A landscape with many valleys, sampled at points; each row gives a point and its height.
A ball rolls from a point to whichever of its 2 nearest points has the largest drop for the distance, and stops where none of them is lower. Distance is the straight distance between rows; heights are no part of it.
J710: [ 78  94 146 137 139 132  85 153 114 219  92 155  96  85 107 107  86 147
 183 126 104 128 137 127 153 130 125  99 134  75 151 124 135 120  94 122
 107 116 118 122 128 137  74 166 133 213]  h=21.6
J300: [159  71  89 137 118 103  76 150 169 119 125  66 136 110 146 109 160 110
 120  97 112 174 126 136 119 143 146  79 151 107 136  87 101  95 200 124
 131 166  88 154 145 115 121 128 124 165]  h=27.2
J142: [156 103 196 135 107  75  94 202 130 151  99  98 125 127 154 138 114 121
 174 162 136  74  99  87 168 117 135 106  84 109 110 172 137 112 186 130
  61 134 156 157 120 101 102  80 139 125]  h=27.0
J899: [132  92 120 115 117 169 102 131 132 113 146  84 132 139 114 115 104 143
 139 124 136  89 112 100 115 115 136 111  92  74 111 118 174 128 145 108
 112 115  84 137 112 123 145  48 177 137]  h=51.8
J520: [136  94 145 168  67 134  75 132 161 155 121  85 122  90  96 130 120 138
 115 114  93 171 147 153 105 114 179  86 155 137 169 109 108  99 145 120
 100 107 112 103 146  77 125 148  77 147]  h=3.4
J285: [118 124  85 177 152 163 108 110 172  64 124  98 191 102 102 148 210 127
  82  92 107 165 136 133 140 134 136 113 142 104 161  69 147 100 116 101
 154 179  77 136 159 133 135 125 137 114]  h=30.0
J173: [156 174  94 160 108 102 106 158 100 196 169 127 105 125 159 127 118 116
 140 149 103 164 172 156 112 126 139 111 154 155 198 138  55 113 128 126
  81 136 172 123 100 120 114 187 105 140]  h=49.8
J676: [ 94 170  44 117 156 133 162 111  73 148 177 172 155 109 114 131 116 103
 173 147 164  89 133 107 116 123 119 155 117 132 160 137 111 142  80 101
 144 145 113  99 104 137 104 139 153 123]  h=16.5
J651: [143 144 100 119  98  84 122 145  89 139 143 138 120 109 154 121  89 114
 197 138 143 116 145 124 137 103 122 137  97 137 133 148 100 103 119 129
 106 147 158 118 160  88  81 126 142 111]  h=2.9
J729: [144 142 136 116 192 106 133 140 177 174 137 139 107 188 159 129 130 116
 108 148  96 148 120 162 105 157 128 109 182 171 107 134  85 164 104 134
 127 147 205 168  62 137 194 165  48 107]  h=42.3
J521: [106 150 122 124 109 164 197  87 106  88 141 148 122 132  89 135 106 153
  88 122 118 102 123 105 150 131 114 160 115 102 160 116 132 120 111 110
 112 139 120 125 138 146 119 121 166 172]  h=24.6
J149: [157 141 107 122  73 149  98 154  62 147 196 120  74 102 133 154 129 154
 145 117 125 121 122 132 102 115 127 143 143 138 126 114  99 117 171 143
 116 100 105  67 135 135  77 125 160 173]  h=36.3
J498: [110 128 148  93 112 103 117 154  87 160  93 151 104 106 129 143 164 115
 141 158 129  92 147 104 178 140 113 172 154 163  90 145 122 135 147 140
 117 117 168 111 131 129  95 129 100 130]  h=9.3
J706: [130 102 139 150  90 158  70 108 158 161 148  97 123 126 125 105  66 157
 147 120 111 170 127 154 116 118 183  71  84  58 181  97 134  94 136 136
 130 117  78 156 151 109 119  97 157 153]  h=56.7
J978: [184 119 172 115 126 103 136 139 140  76 127  97 117 222 156 111  59 163
  78 116 112 125  99 122 102 147 107 111 151 147  86 106  95 146 140 134
 126 130 155 169 121  88 206 106  91  55]  h=54.0
J924: [105 119 163 134  92 148 121 128 110 158  96 151  90  69  74 140 152 129
 120 144 109 101 131 112 179 134 109 134 137 130 149 132 118 118 116 112
  90  88 114 116 128 143  73 140 127 210]  h=9.0
J761: [125  92 190 127 166  79 142 163 212 116  56 105 139 172 117 143  83 100
 115 132 106 125 121 129 136 159  96 103 130 136  66 129 128 148 161 129
 147 148 169 214 113 113 141 130  97  79]  h=64.9
J398: [128 134 118 179  82 160  85 135 144 139 118 118 140  67  99 161 162 141
 115 132  98 168 142 165 109 108 170  89 135 149 190 108 141  98 105 114
 137 124 119  97 179  88  81 154 104 113]  h=12.2
J452: [140 147 108  95 172 102 150 149 174 108 145 138 116 192 133 130 148 113
 124 151 123  99 124 152 111 193 114 126 163 167  90 119  89 162  84 126
 157 146 206 148  58 138 205 124  69  75]  h=37.4
J355: [ 75 126 172  87 155  89 198 135 147 123  57 170 111 138 104 143 135 118
 104 172 156  90 118 105 156 131  75 169 106 139  86 178 156 143 110 113
 130  90 157 165 114 158 125 126 100 115]  h=16.8
J879: [128 120  67 153 147 129  83 153 149 154 180  92 135 103 123 152 201 106
 120 136  89 153 138 139 124 154 136  95 185 129 171  94  88 104 136  97
 138 148 105 103  95 160 156 154 112 193]  h=36.2
J137: [120  55 127 100 172 117  93 135 170 118  83  96 116 133 121 116 152 126
 151 122 127 107  95  83 140 165 103 124 132  81  75 102 152 131 185 118
 154 164 104 181  93 146 136 111 143 180]  h=57.4
J495: [105 152 141 118 117 138 174 125 138  73 122 127 153 141 105 127 151 129
 107 159 150  69 116 125  85 121 117 146  90 136 142 136 176 126  48  56
 113  93 108 129 121 150 170  71 133 102]  h=12.1
J963: [128 179  46 127 204 107 116 116 131 196 176 190 126 107 207 128 151  97
 149 130 124 151 161 149 108 121 113  94 148 144 147 189 105 169 138 168
 114 162 120 130  74 174 136 181 123 124]  h=43.5
J863: [162 117 155 139  49 129 103 151 124 136 149 103 106  96 115 134  78 156
 165 132 131 125 133 140 117  93 174  93 100 134 134 130 158 115 150 134
 107  80 123 109 154  69 115  74 146  87]  h=18.3
J596: [136 139 155 134  49 158 104 173 129 122 160  94  90  67  86 147 135 147
 152 176 129  94 149 138  97 103 176 105 101 128 167 136 161 109 105  75
  67  69 122  92 148  77 109  70 130  90]  h=14.6
J669: [178 131 105 130 109 135  94 163 117 107 186  76 131 139 150 107 129 131
 144 119 113 128 138 134  82 133 152 104 144 124 139  86 109 119 130  96
 115 126 123 118 116  99 161 103 121 114]  h=13.9
J998: [188 143 106 134 106  79 124 135 114  96 175 117 128 162 187  87 110 147
 166 114 136 163 123 129  93 128 124 137 116 118 116  94  94 122 133 139
 127 152 125 117 128 110 135 139 133 114]  h=21.0
J937: [141  92 128 141 105 161  77 123 132 150 139 104 134  88 112 135 143 136
 124 101 101 158 156 164  85 117 182 112 162 139 130 110 155 164 109 132
 143  89 143  85 131 112 147 138  89 141]  h=14.5
J459: [ 93 113 113 126 134 171 180  96 100 116 139 146 153 136 107 133 114 121
 128  86 138 122 110 108 148 109 121 151 100  83 111 129 141 129 139 151
 148 143  85 153 178 120 114 121 174 156]  h=20.6
J186: [161 191 120 146 108 124  92 125  80 199 153 158  99 158 160 123  88 143
 105 137  97 142 136 144 127 131 138 138 161 150 177 157  79  92 146 146
  79 138 175 105  76 177 113 179 121 168]  h=52.6
J219: [133 166  70 119 107 113 159 148  75  99 187 139 132 101 132 149 147 107
 161 161 149 115 147  95 150 121  96 160 109 142 145 133  78 103 149 117
  93 153 144 111 144  97  84 130 154 118]  h=8.9
J910: [103 139 129 116 117 113 207  92 140  94  67 165 159 113 115 145 129 106
  60 136 132 132 138 150 169 129  98 176  92 155 147 163 121 133  95 123
 122 121 135 151 160 130  75 163 123 108]  h=28.2
J381: [ 48 166  96 128 135 151 144  84  94 182 145 203 104  79 108 153 177 118
 127 154 179  69 136 133 139 125 104 170 144 171 181 128 137 180  92 114
 155 102  98  86  86 158 106 158 111 168]  h=40.6
J297: [164 172 123  95 123  90 158 130  93  74 156 136 122 176 164 130  71 134
 137 121 131 128 113  99 128 143  99 153 100 143 120 126  88 134 128 145
 120 167 160 125 121 121 133 117 125  88]  h=19.7
J248: [ 92 105 187 178 131 154 111  82 204 113  97  95 145 127  88 101  71 119
 111  79 132 186 125 164 115 101 190  63 113 101 167 103 191 115 145 151
 156 146 114 172 158  82 139 108 142  73]  h=42.4
J654: [ 55 128 114 113 168 164 139  99 110 160 136 180 104  97  74 113 166 151
 140 126 142  92 133 106 145 145 108 163 136 116 145 111 163 166  92 109
 153  83 109  98  98 168 141 135 135 192]  h=44.0
J993: [172 122 139 131 117  66 137 146 163 104  93 127 127 182 174  94  64 138
 177 123 143 144 104 105 129 127 114 123  77  96 109 108 120 113 170 147
 135 202 123 195 164 116 128 142 116  89]  h=65.4
J540: [159 188  80 133 149 108 117 122 129 176 177 172 131 137 171 115 120 110
 131 133  99 155 158 162 106 128 141 114 160 148 155 163 108 160 125 144
 108 141 154 120  94 144 150 181 101 121]  h=46.3
J206: [133 113 186 138 109 111 109 147 133 133 114 104 127 133 144 114  99  99
 182 126 165 134  95 105 163 115 136  92  77  86 109 145 168 100 213 172
 114 169 103 185 147  93 118 104 182 117]  h=69.9
J363: [156 140 159 133  77 126  87 141 101 163  80 151 120 132 154 110 104 151
 115 137 106 168 162 106 185 127 135 124 149 144 137 131  66  75 152 157
  90 132 159 113 171 149  35 188 156 141]  h=16.7
J711: [104 209 100 130 110 117 154 122 132 166 153 161 105 136 111 124  54 106
 108 164 121  99 136 154  90 127 118 134 117 150 217 159 113 139  62  79
 105 123 159 145  92 126 135 171  99 123]  h=6.6
J226: [ 81 102 201 169 137 189  82  74 212 115  98  94 139  76  60 109 119 102
  95 129 123 151 124 151 116 115 187  70 111  87 167 113 208  96 120 147
 126 127  89 148 118  89 136  71 152 103]  h=47.4
J358: [127 150 105 159 155 157  98  90 133 167 174 129 130 108 185  70 119 155
 182 136 107 175 142 152  48  83 126  97 153  72 149 153 146 164 118 153
 156 132  46 103 119 167 161 176 148 206]  h=82.4
J836: [149 144 158 135  56 157 137 161 117 120 137 119  92  55 100 166 186 153
 131 170 143  94 130 116 135 113 136 138 107 150 154 145 156 122 139  69
  80  64 124  89 148 126  89  86 148 134]  h=8.4
J236: [123 124 152 117  91 125 119 133 130 170 106 123 110 145 126 110  43 171
 177 119 106 144 128 142 119 104 159 110  82  88 154 118 130 109 126 131
 147 126 125 160 157 121 129 140 149 144]  h=60.3
J2: [121 155 147 120 131 120 116  99  80 176  80 165 112 157 186 121  97 148
  94 119 118 173 147 123 176 127 129 161 121 126 132 139  72  80 148 181
 116 156 168 126 151 162  70 201 133 136]  h=11.5
J41: [124  87 179 131 137  83 141 154 186 128  60 106 132 153 102 124  95 116
  89 147  84 131 143 165 137 151 130 104 153 148 130 116 128 137 130  98
 124 118 180 176 130  93 136 165  54  89]  h=67.1
J44: [102 124 117 141 171 180 162  89 116  61  75 109 188 166  99 135 137 119
 104 105 147 113 131 141  93 133 135 158 117 142  69 121 187 136  59 111
 191 105  84 110 125 147 170  75 152  84]  h=21.1
J757: [104 141 142  98 145  94 167 122 158 130  74 161 103 145 120 135 165 114
  66 167 136 133 157 155 168 194  76 154 117 165 134 144  98 147  94 103
 117 114 176 145  99 180 103 188  89 102]  h=23.5
J271: [ 91 117 121 153 114 153 101 129 105 195 144 141 121 100 115 113  92 163
 169 124 102 153 109 144 141 115 133 107 123  63 180 115 100 101 127 135
 122 132  97 124 150 138  99 151 165 215]  h=27.4
J133: [121 172  97  80 156  94 185 124 104  78 153 145 137 138 150 145 125 108
 113 134 147 116 148 124 157 153  97 164 101 148 128 156  99 136  90 119
 130 148 194 127  97 129 117 135 103  80]  h=15.8
J71: [110 150 123 132 139 165 207  83 131  21 104 114 194 150  97 135 164 139
  82 123 151  97 122 114 115 121 128 157  92 132 120 113 171 115  65  79
 131 109  78 124 137 155 175  71 164  87]  h=16.3
J572: [155 105 150 138  98 148  98  98 141  88 135 101 141 161 117 117  78 160
  90  76 126 148 117 130 139 112 152 104 121 124 127 101 157 132 174 151
 141 138  93 153 152 110 156 100 147 131]  h=45.2
J214: [ 81 137 138  85 115  94 164 142 133 130  99 145 112 116 110 140 167 118
 143 183 172  52 122 108 141 117  87 167 111 147 118 165 148 169  87  78
 134  86 145 122 115 166 151  82 103 129]  h=12.6
J764: [118  59 134 122 186  67 117 164 204 113  58 109 152 152 117 128 146 107
 147 129 122 111 136  95 158 155  87 111 132 115  81 121 133 135 147  96
 148 176 159 191 107 142 140 121  81 105]  h=62.7
J66: [140 164  85 168 185 167 115  93 113 168 185 161 131 121 166 112 145 117
 161 119 114 145 135 140  61  88 128 121 159 123 130 156 136 196 132 172
 148 121  55  92 107 181 174 171 156 175]  h=80.7
J817: [131 122  81 135  98 202 115 125  85  90 184  97 131  98 106 151 168 141
 112  98 130 121 123 125 110 124 142 134 133 128 115  95 144 129 136 121
 158 112  81  72 155 138 105  91 189 150]  h=10.7
J60: [147 138 145 110 185 118 141 142 161 147 133 151 120 194 165 109  89 129
 111 133  99 156 112 169  55 121 118 117 163 140  89 153  93 175  79 153
 159 130 179 156  88 116 225 171 101 107]  h=46.7
J702: [141 118 123 113 145 180 124 121 110 127 144 126 113 163 108 104  87 143
 117 113 130 103 119 146  70 128 159 132 139 135 108 104 161 156  79 123
 152 101 115  93  67 147 199  92 151 143]  h=83.7
J230: [102 118 122  89 146  99 190 137 112 107 101 153 158 120 124 140 159  93
 172 131 186 102 121  79 165 105  99 172  93 118  54 150 136 146 147 161
 123 111 134 154 134  95 112  98 125 102]  h=12.4
J505: [105 133  77 106 172 139 116 103 103 163 160 160 144  99 144 145 182 117
 160 121 152 127 156 144 108 121 140 138 151 153 113 127 138 173  81 153
 184 112 149  68 115 153 139 149 119 137]  h=31.2
J323: [175 108 152 136 120 141 142 120 130  59 161  64 138 197 132  95  88 169
  80 105 138 127 123 107 103 145 132 107 149 155 122  80 122 124 158 117
  92 119 123 148 129  81 202  81 120  73]  h=54.3
J959: [157 120 155 130 103 114 124 134 118 117 106 104 112 144 132 140 110 154
  96 118  93 122 123 113 162 156 130 145 168 156 119 103 125 103 179 125
  90 142 159 136 104 129 118 125 110 154]  h=26.0
J584: [126  63 105 115 176  97 129 137 167 121  81 123 142 137 137 112 152 105
 162 105 146 131 138 117 165 161  84 146 128  83  84 110 118 132 154 121
 145 188 140 168 127 144 121 150 112 154]  h=60.2
J393: [ 93  96 151 155  94 192  64 110 155 145 132 106 132  71  89 124 102 131
 147 126 116 141 136 160 113 107 187  68  94  79 155 124 186 106 111 144
 128 110  79 141 139  90  98  79 170 126]  h=52.4
J718: [124 111 194 134 104 117 159 154 104 120 123 149 154 122 100 162 131 108
 138 130 188  93  83 103 154  84 139 144  97  96 103 194 172 123 186 135
  97  77 125 138 131  87 121  79 162 111]  h=74.1
J298: [139  99 166 135 142 124 131 120 180 118  95  90 158 171  97 119  92 131
  83  99 104 176 141 175 120 117 160 108 168 141 151 106 138 140 142 133
 148 120 151 158 157  79 171 163  65  63]  h=69.8
J451: [179 115 148 144 111 148 158 135 128  39 151  84 152 162 122 115  96 158
  81  98 150 110 119  96 123 114 130 120 104 125 112 109 164 120 159  90
  80 106 116 132 118 121 175  37 166  93]  h=51.5
J932: [132 120 187  96  93 112 100 139 112 150  97 131 100 141 130 115  38 165
 146 123 125 112  97 137  94 109 160 125 110 129  53 149 167 149 128 154
 165  67 146 124 138 103 131  98 140 105]  h=78.9
J799: [165 109 115 134  94 110 127 155  93 105 144 113 101 126 148 155 157 102
 132 108 159 142  97  92 170 127 120 140 126 138  87 116  95  83 230 177
 114 146  69 115 179 104  76 115 163 143]  h=15.5
J812: [115 131 161 181 133 152 144  92 179  70 119 107 183 118  81 129 119  97
 104  84 148 185 135 149 137  93 174  87  98 120 148 119 205 108 121 129
 163 160 110 161 177  99 129 121 161  73]  h=37.8
J571: [175 105 130 130  91  89 105 189 105 121 139  80 112 116 165 146 124 125
 173 146 142  97  85  75 158 126 123  97 103  95 124 138  93  71 203 117
  71 142 126 138 136 107  96  66 175 139]  h=23.0
J592: [120 111 134 116 145  79 147 170 163  94 115 119 165 120 134 140 145  88
 183 133 171  98 105 100 162 113 100 130  83 115  55 162 153 132 148 118
 121 142 158 139 132  98 132  73 112  70]  h=18.1
J826: [ 81 102 121 104 135 179 136 121 112 131 151 119 131 110  91 132 154 137
 145 145 148  76 125  82 130 131 135 151 120 104 122 116 171 128 107  97
 131 113 101  99 117 151 146  71 160 170]  h=48.0
J733: [167  98 125 148  86 127  84 144 146  86 167  59 136 121 125 130 134 128
 111 122 118 149 128 115 113 132 161  67 137 128 147  81 116  81 175 128
 100 144  84 142 160  88 136  83 142 103]  h=21.5
J913: [190 139 119 117  92  81 111 171  84  98 152 107  90 128 191 120 150 129
 167 130 139 117  93  84 147 139  94 137 118 130  84 100  84  84 193 150
  96 171 122 116 147 112  91 116 147 150]  h=19.1
J637: [181 116 138 116 146  97  99 136 133 137 117 113 106 163 175 131 143 136
  95 138  99 128 129 134 137 182 130 136 172 163  97 109  86 115 161 147
 117 168 192 144  95 135 141 156  81 127]  h=21.2
J333: [144 136 104 126 111 126  85 133  83 171 169 125 112 124 143 113 111 143
 183 122 118 131 116 133 104 103 139 132 128  97 137 126 110 117 146 138
 150 130 108 105 138 130 109 136 146 184]  h=32.5
J124: [125 169  58 101 207  97 110 108 125 164 166 193 123 130 193 104 182  89
 177 132 170 127 128 128 100 135 103 150 147 155  86 156 113 172 127 170
 146 158 131 104  78 153 152 169 118 133]  h=40.2
J970: [132 115 184 130 133  55 115 182 143 150  76 125 135 120 138 155 140  87
 174 176 138  73 103  93 169 120  92 135  94 135  64 179 141 122 161 122
  77 119 185 142 121 103 106  79 103  80]  h=22.9
J512: [ 97 130 168 169 135 142 176  96 161  79  99 128 169 103  89 125 114 103
 109  86 143 157 133 150 158 103 131 136 115 144 135 143 187 139 138 144
 179 136 122 154 190 119  90 168 154 108]  h=33.9
J798: [162 116 176 105 152 118 111 135 160 123 104 136 104 207 179 120  77 145
  73 129  96 138  84 142  83 153 114 124 163 141  52 102  85 162 123 150
 170 158 163 159  99 127 209 149  77 107]  h=50.7
J308: [101 172 156  86 126 108 179 109 118 135  61 182 117 126 131 109 134 105
  74 174 155 105 162 127 162 154  88 151  94 164 157 175  88 140  88  98
  96 111 151 149 119 161  59 187 102 132]  h=25.9
J990: [114 125  91 147 171 145 142 116 157  92 144 114 170 130 112 125 172 112
  93 131  98 147 144 130 138 143 123 132 142  93 178  87 111 110  88  72
 130 177 126 145 125 158 152 139 123 151]  h=25.0
J85: [116 129 188 120 101 116 177 137  96 147  88 156 110 151 134 139  85 130
 127 146 153  80  87  94 170 104 119 165 100 109 109 183 139 100 147 142
  94 108 143 157 142 106 107 109 154 131]  h=75.7
J227: [130 136 111 111 215 150 136 109 167 171 152 180 123 159 161 134 164 135
 100 107 102 163 136 166 112 128 129 118 165 160 112 163 123 181 107 164
 154 139 149 125  77 173 195 180 105 156]  h=77.4
J422: [120 107 141 135 114 161 152 110 167  67 123 102 174 159  89 126 105 148
  67 110 119 137 124 117 124 125 151 101 117 107 140 113 172 119 113 102
 127 133 104 150 129 118 160  69 140 116]  h=48.6
J962: [125 139 195  99  86 119 138 133  82 134 114 139  83 161 152 133  28 184
 153 134 126  89  88 102 123 118 133 161  88 123 100 142 144 111 148 154
 113  99 143 127 155 122 125  84 150 121]  h=77.1
J577: [152 143 127 116  81 104 118 143 102 126 142 120 136 110 137 110  68 147
 191 128 132 123 140 153 101  98 159 119  92 147 132 138 126 140  98 130
 137  86 152  91 171  66 111  92 144  65]  h=11.2
J101: [131 121 166 115  86 132 134 147  93 138 123 134  80  90  91 161 163 153
 133 159 131  76 128 100 160 142 122 168 134 168 112 144 148 129 150 103
  93  67 151  97 121 139 114  95 116 160]  h=2.8
J514: [119 146  80 131 159 121 134 135 156 121 151 135 137 144 124 112 127 109
 122 132 100 123 159 144  98 138 130 123 143 117 177 109 121 130  58  96
 138 153 155 146 107 129 186 154  91 111]  h=19.2
J431: [101 122 144 118 121 112 164 143 165  83  99 112 139 153  96 132 142 130
 116 175 133  73 115 127 125 147  89 141 123 144 105 149 148 155  75  67
 155  85 139 144 105 140 205  78  96  89]  h=7.1
J43: [155 107 141 122 174 119 113 111 156 161 120 126 111 131 176 124 137 140
 131 105  84 200 143 179  84 111 141 113 176 130 109 144 114 184 130 166
 146 138 155 137 125 148 176 184  99 152]  h=75.0
J154: [102 147  91 192 143 166  71 149 155 153 179  85 146  73  99 157 215 117
 128 138  88 165 147 144  91 145 159  79 192 129 206  78  94  89  94 105
 116 119  83  96 119 130 174 129  72 143]  h=41.6
J612: [152 179 115 118 105 118 132  98  56 143 133 151 121 159 172 131 135 139
  86  89 137 189 132 103 158 132 108 154 135 126 153 140  51  89 182 188
 118 173 130 111 142 157  81 182 133 148]  h=7.2
J191: [158  89  98 138 158 124  96 127 149 137 133  96 139 111 155 137 191 112
 105 101  92 183 123 145 140 142 133 107 183 116 133 106  97 129 173 138
 143 156 101 120 123 163 140 188 117 193]  h=32.0
J767: [ 91 111 118 180 138 177 118 102 161 104  95 123 178  58  86 146 190 139
  97  84 102 162 110 149 145 129 139 120 129 104 164 102 164 114 118 130
 155 134  88 117 159 137 106 150 143 144]  h=25.5
J307: [ 98 146 122 208 123 201  98 102 139 147  86 130 162  42 112 161 166 154
 124  98  88 179 110 169 108  85 145  94 128 110 206 112 143 116  75 122
 157 125  93 114 178 132  69 185 111 145]  h=19.6
J335: [ 67 134  72 111 154 119 118 119  82 213 159 192 106  89 139 131 186  97
 176 151 174  97 158 107 137 128 109 160 168 163 139 136 112 169 114 144
 164 115 123  84  98 136 100 156 116 137]  h=36.9
J148: [116 125  86 139 165 204 131  88  88  78 149  97 186 158 116 119 150 128
 126  99 151 111 142 112  88 136 117 131 120  82 112  89 155 121  76 104
 149 150  60  95 126 161 146  64 181 135]  h=20.3
J301: [138 150 153  99 134 104  93 141  86 174 136 152  74 135 164 136 127 128
 124 138  97 122 118 134 131 157 134 171 164 183  74 135 103 145 142 157
 120 136 197  96  98 138 119 143  74 134]  h=15.6
J754: [106 136 136 166 122 145 176  90 156 121  63 161 159  95  95 135 133 116
  91 107 133 155 137 159 174 100 132 146 101 132 183 134 144 113  92 132
 135 142 117 134 180 117  53 202 147 118]  h=30.7
J655: [147  71 157 128 158 109 139 109 165 132 106 121 146 157 157 121  90 143
  84  93 104 195 140 189 112  95 131 113 158 119 101 134 134 155 125 163
 173 132 149 158 149 130 175 173 105  95]  h=72.5
J531: [178 145 155 152  60  98 127 138 112 136  99 153 121 120 143 143 108 144
 114 122 111 167 153 146 186 136 144 114 119 165 152 135 100  99 157 152
 109 118 170 105 188  98  57 174 121 106]  h=21.7
J287: [103 103 184 109 153  82 147 128 168 153  30 141 115 145 115 134 133 113
 105 178 116  90 142 110 174 177  79 144 127 149 100 153 135 138  94 109
 115 108 179 164 108 176  98 148  88 116]  h=20.2
J336: [146 147 140 134 101 133 140 123 112 132 132 130 113 131 125 136 145 134
  64 131  98 153 160 150 156 156 132 143 158 172 164 114 101 116 134 120
  99 124 174 111 104 143 112 169 110 166]  h=29.7
J736: [128 142 140  97 126  95 160 129 167  99 120 136 129 144 113 135 175 113
  75 168 112 128 158 170 142 178 129 142 145 188 136 122 105 136 105  90
 123 121 192 147 111 120 138 154  55  94]  h=26.8
J276: [115 100 173 132 124 142 115 130 123 129 136 108 125  97  99 138 150  95
 158 124 171 110  85 104 176 104 137 101  92  85  98 175 174 115 209 157
 121 126  99 155 130  97 114  70 192 145]  h=72.1
J400: [152 141  56 141 123 167  91 139  92 123 190  81 144 116 142 121 180 111
 158 105 145 133 139 141  68 135 141 131 142 125 123  90 120 130  95 128
 158 115  78  60 123 132 127 100 173 122]  h=2.2
J55: [139 127 112  97 149  90 133 156 171 102 135 109 139 171 120 112 159 121
 121 163 117 121 149 170 105 162 132 121 168 178 121 114 103 147  76 109
 151 107 183 122 109  84 194 135  54  53]  h=32.1
J560: [116  98 147 117 152 102 138 139 170 100 104 111 142 170 148 108  64 108
 190 120 162 131  93 114 137 117 110  92  63  55 121 142 149 120 146 151
 127 193  99 199 157 114 122 111 159 108]  h=67.5
J513: [153 143 115 117  76 126 128 122  44 139 145 147  86 137 182 131 141 152
 136 116 148 161  95 103 139 113 108 155 132 121 116 115  71  90 194 189
 133 145  75 117 183 135  59 147 162 163]  h=11.7
J543: [112 154  80 115 144  99 180 110 136  53 144 136 156 129 127 135 194 114
 129 165 169  84 145 119 149 156  88 163 122 143 118 136 119 132  77  91
 136 137 151 110 103 165 154 101 106  79]  h=11.3
J408: [ 79 106  73 109 159 106 174 125 141  75 120 133 175 121 108 126 196  99
 165 147 191  80 144  83 163 126  89 161 109 116  75 134 129 118 116 103
 148 127 118 122 134 133 147  76 125 109]  h=5.1
J713: [161 110 136 129 126  77 117 139 156 161  83 128 131 156 165  93  73 152
 167 105 107 183 127 144  99 106 132 115 100  87 154  99 116 114 151 145
 146 166 137 158 155 130 121 173 120 123]  h=63.1
J670: [147  93 168 107 106 164  93 130 143 126 118  91 111 151 107 106  64 151
 113 105 121 130 126 141  77 117 179  99 124 118  88 121 155 145 110 144
 147  90 125 115  97 107 174  85 125 104]  h=81.3
J697: [130 166 134 109  95 129 164 111  78 127 128 155  96 137 115 127 107 144
  95 131 121 126 143 102 181 140 126 165 131 146 156 157 105 115 137 137
  93 123 148 117 147 128  73 145 134 159]  h=28.0
J160: [102 107 101 143 104 192 143 107  82  93 164 129 145 105  86 162 181 123
 111  94 133 125  97  85 167 114 111 157 125  98 121 119 129 117 168 143
 133 107  74 115 180 135  93 112 182 166]  h=16.0
J753: [ 99 124  93 132 113 169 173 136  54 144 160 142 109  88 100 143 163 119
 113 143 143 104 124  85 168 131 105 165 141 120 153 133  79 111 142 124
 120 124  93 117 151 129  79 116 181 184]  h=17.6
J131: [179 122 158 109  77 150 109 125  84 119 162 111  84 113 129 144 109 171
 118 106 119 128 114 120 122 134 158 147 147 151 101 117 142 131 183 154
 128  93 120  87 156 136 108 114 153 141]  h=39.2
J121: [ 96 173  79 149 170 119 139 141 173 166 141 170 124 156 102 114  74  89
 135 153 115 104 138 150  62 139 120 109 143 135 202 129 122 142  39  88
 130 112 155 135  70 152 205 160  96 105]  h=12.7
J111: [118 182  79 136 115 159 173 138  70 132 190 147 112  90 106 153 133 120
 139 174 140  94 136  97 126 124 120 149 113 138 178 131 117 107 103  81
 108 123 103 100 147 127  75 116 176 146]  h=13.5
J178: [136 137  75 141 159 165 118 125  99  87 132  72 170 136 139 111 196 117
 146 109 144 127 152 140  78 154 143 127 100 122 102  70 149 107  85 102
 136 141  70  82 131 131 149  51 173  90]  h=12.5
J42: [143 123 171 126  97 140 138 104 103  87 135 120 135 134 106 123  98 167
 111  70 148 137  99 118 152 103 142 149 122 146  79 134 179 134 187 157
 151 117 101 122 165 123 110 105 149 115]  h=42.2
J847: [152 135  71 108 174 109 102 108 124 155 170 144 125 128 177 120 195 105
 138 126 126 167 128 137 111 145 116 139 173 129  97 128 102 152 143 160
 143 167 124 106 106 161 155 170 117 177]  h=36.4
J848: [ 77 100 166 122 129 120 129 140 125 201  45 170  94  86  90 116 113 121
 154 143 128  99 140 123 169 123 112 134 116 121 159 135 148 141  73 117
 122  81 140 125 135 147  58 180 114 185]  h=15.0
J102: [106 151  92 130 217 158 129  69 131 191 175 193 117 126 166 127 186 126
 120 108 120 144 127 144 106 127 122 133 174 149 120 171 134 199 145 183
 133 124 109 106  85 202 178 183 140 178]  h=79.1
J698: [113 112 122 124 159 146 118 119 135 146 114 142 147 100 129 140 139 139
 124 122 111 153 163 186  87 104 151 132 153 160 106 153 173 184  59 151
 194  81 144  76 142 134 145 150  94 119]  h=23.9
J624: [119 194  68 101 150 100 140 133 103 147 176 178 115 126 132 123  66 109
 151 158 151  74 136 111 110 137 107 143 127 166 168 155 108 138  94 111
 121 137 166 118  64 131 112 150 102 107]  h=11.4
J674: [141  81 163 105 135 128 104 128 147  94 114 109 123 164 141 119  96 147
 125 116 150 114  92  80 125 126 112 115 108  76  70 127 164 133 186 134
 121 155  89 178 104 128 145  82 158 148]  h=54.8

Where does a ball stop that starts at each point below?
J42 => J101
J655 => J520
J899 => J520

Call two points neighbours if one is among the 2 nearest of the other. Go from one point of each pair to the other, from neighbour to neighbour, staying as low as possible. Name the highest point that can't be avoided.
J520 / J408 => J285
J669 / J612 => J142
J101 / J400 => J863
J669 / J101 => J697
J431 / J400 => J44
J711 / J400 => J753
J711 / J651 => J676
J669 / J408 => J998
